A landscape with many valleys, sampled at points; each row gives a point and its height.
A ball rolls from a point to the lowest of its 6 nearest points, and stops where none of them is lower. Distance is the straight distance between rows; heights are no part of it.
z403: [ 96 193 158 161 137 142 137 139 127]  height 56.2
z538: [144 166 185 117 151 143 121 167 117]  height 53.3
z673: [161  68 104 132 126 109 124 127 125]  height 38.8
z667: [121 167 138  41 134 136 146 116 157]  height 9.6
z244: [117 127 121 155  92 116 111 122 139]  height 16.5
z312: [104 136 105 160  88 126 133 113 147]  height 21.7
z346: [114 105  90  60 155 187 113  61 106]  height 33.6
z613: [ 75 170 133 179 145 140 152 114 168]  height 32.0
z334: [174  48  97 159 156 102 123 138  93]  height 65.3
z151: [153 145 170  86 180 164 136 151 126]  height 12.8
z66: [101 139 133 213 132 117  92 142 119]  height 37.6
z111: [124 163 167 126 127 126 114 140 125]  height 26.6
z637: [120 120  83 173  75 109 153 128 123]  height 37.9
z784: [134 107  92 123  67 103 152 117 136]  height 47.6
z166: [ 92 188 147 104 111 136 143 119 148]  height 30.5
z661: [ 98 199 152 113 117 149 150 134 132]  height 36.9
z46: [162  62  94 151 125  71 149 147  83]  height 75.8
z785: [115 150 145  95 112 121 119 118 152]  height 24.1
z63: [124  97  90  55 157 163 137  73 144]  height 32.4
z862: [142 126 164 157 143 113  76 146 116]  height 35.5
z48: [170  64 105 157 128  89 120 153 100]  height 48.1
z908: [128 128 141  65 180 161 135 104 133]  height 31.7
z531: [136  90  93 152  93  55 178 136  78]  height 92.4
z622: [145  83  84  80  99 118 162 106 148]  height 10.6
z853: [130 103 111  66 120 128 140  96 167]  height 25.2
z239: [155  80  94 109  91  98 164 123 125]  height 57.0
z283: [123 213 146 101 118 179 166 168 139]  height 62.7
z599: [ 74 198 143 145 135 153 166 126 152]  height 45.2
z729: [ 82 163 138 203 158 127 139 120 162]  height 29.4
z80: [145  98 142 130 145 113  92 126 130]  height 28.5
z441: [118 163 171 155 131 124  99 148 112]  height 41.2
z401: [156  83  92 131  98  75 167 132 100]  height 16.0
z701: [ 89 152 121 195 123 129 117 120 143]  height 17.7
z540: [165 185 160  91 135 184 147 188 137]  height 77.0
z436: [127 135 155 137 118 113  98 133 130]  height 21.5
z157: [116 117 116  53 176 166 133  80 132]  height 32.3
z13: [115 125 112 202 109 115  96 139 113]  height 35.1
z406: [153  79 129 144 137 108  95 135 120]  height 28.8
z744: [160  73  93 130 106  82 154 135 105]  height 62.8
z227: [168  45  88 135 147 121 142 122  96]  height 60.9
z431: [130 129 150 194 128 103  69 154 104]  height 54.0
z712: [122 163 152  73 128 135 136 126 146]  height 20.2
z550: [132 162 172  95 141 134 127 142 132]  height 27.6
z34: [119 104 121  80 177 174 116  83 111]  height 29.9
z229: [139  83 127 110 178 159 106  90 116]  height 25.4
z860: [128 102  83 179  84  82 158 145  91]  height 65.7
z367: [132 136 156  83 142 129 122 123 145]  height 23.0
z972: [124 131 132  63 134 128 133 106 158]  height 20.1
z7: [141 185 171  98 136 159 145 171 128]  height 50.6
z134: [150  58  95 114 156 147 126  94 114]  height 37.2
z69: [113 194 162 133 126 154 142 150 120]  height 48.4
z90: [141 126 169 120 160 127 100 140 118]  height 33.0
z204: [109 116  76 203  95 106 159 127 124]  height 38.5
z746: [102 163 157 203 143 128  96 144 110]  height 51.8
z786: [118 154 152 202 139 116  76 155 103]  height 64.4
z704: [135 189 170 123 130 162 143 175 119]  height 70.3
z316: [113 186 173 166 140 141 116 156 106]  height 67.6
z113: [147  85 122 111 138 126 111 108 142]  height 23.8
z646: [150  91 107 169 100  94 115 148 108]  height 26.8
z757: [146 150 155  62 177 163 153 143 133]  height 31.9
z546: [164  73 113 149 126  97 107 142 116]  height 33.7
z416: [140 119 167  98 183 143 115 124 123]  height 27.5
z271: [132 137 144  62 196 186 144 110 113]  height 35.6
z298: [ 99 209 135  71 113 157 169 135 150]  height 44.4
z142: [ 87 158 134 201 133 132 122 128 136]  height 23.1
z159: [119 153 154 122 112 120 107 130 133]  height 22.3
z364: [121 183 166  84 127 145 143 150 133]  height 29.7
z158: [153  75  95 109 113 111 142 112 138]  height 37.3
z838: [132 111 126 114 105 116 116 117 151]  height 18.5
z973: [136  86 117  89 162 147 117  95 136]  height 28.3
z529: [120 120 107 105  83 117 128 111 155]  height 24.3
z234: [144  95  95 160  81  90 147 138 107]  height 43.1
z254: [ 88 141 117 223 147 121 132 128 163]  height 26.3
z307: [132 123 133 154 103 113  97 133 130]  height 17.4
z815: [140  66  97 112 157 166 116  85  99]  height 36.5
z202: [106 176 134  69 105 134 140 113 154]  height 24.5
z37: [105 161 142 124 109 130 120 118 141]  height 24.6
z519: [104 221 139 101 115 174 175 153 144]  height 52.5
z472: [118 186 153  70 122 145 148 138 144]  height 28.1
z739: [156  91 128 168 124  99  78 154 112]  height 28.2
z966: [137 102 107 148  90 109 118 130 125]  height 7.6
z319: [140  90 107  93 108 120 132 111 157]  height 24.8
z304: [108 122  89 211 102 113 127 131 123]  height 30.0
z423: [101 128  94 199 105 122 134 123 130]  height 26.0
z325: [146  98 125 158 114  99  88 145 120]  height 21.4
z887: [152  68 120 130 168 134  98 106 118]  height 15.9
z588: [105 150 126  93  93 125 127 110 157]  height 27.3
z607: [159  60  91 120 140 124 137 110 122]  height 13.4

For each start below, name the point where the ball stops.
z157 -> z887
z63 -> z622
z436 -> z966

Call two points neighbours if one is among the 6 nearest of the other. Go from one point of each pair to the other, from neighbour to neighbour, staying as low as possible. Name the highest point that can't be avoided.
z151 and z701 -> z416
z401 and z966 -> z234
z887 and z701 -> z113
z887 and z622 -> z529
z701 and z966 -> z312
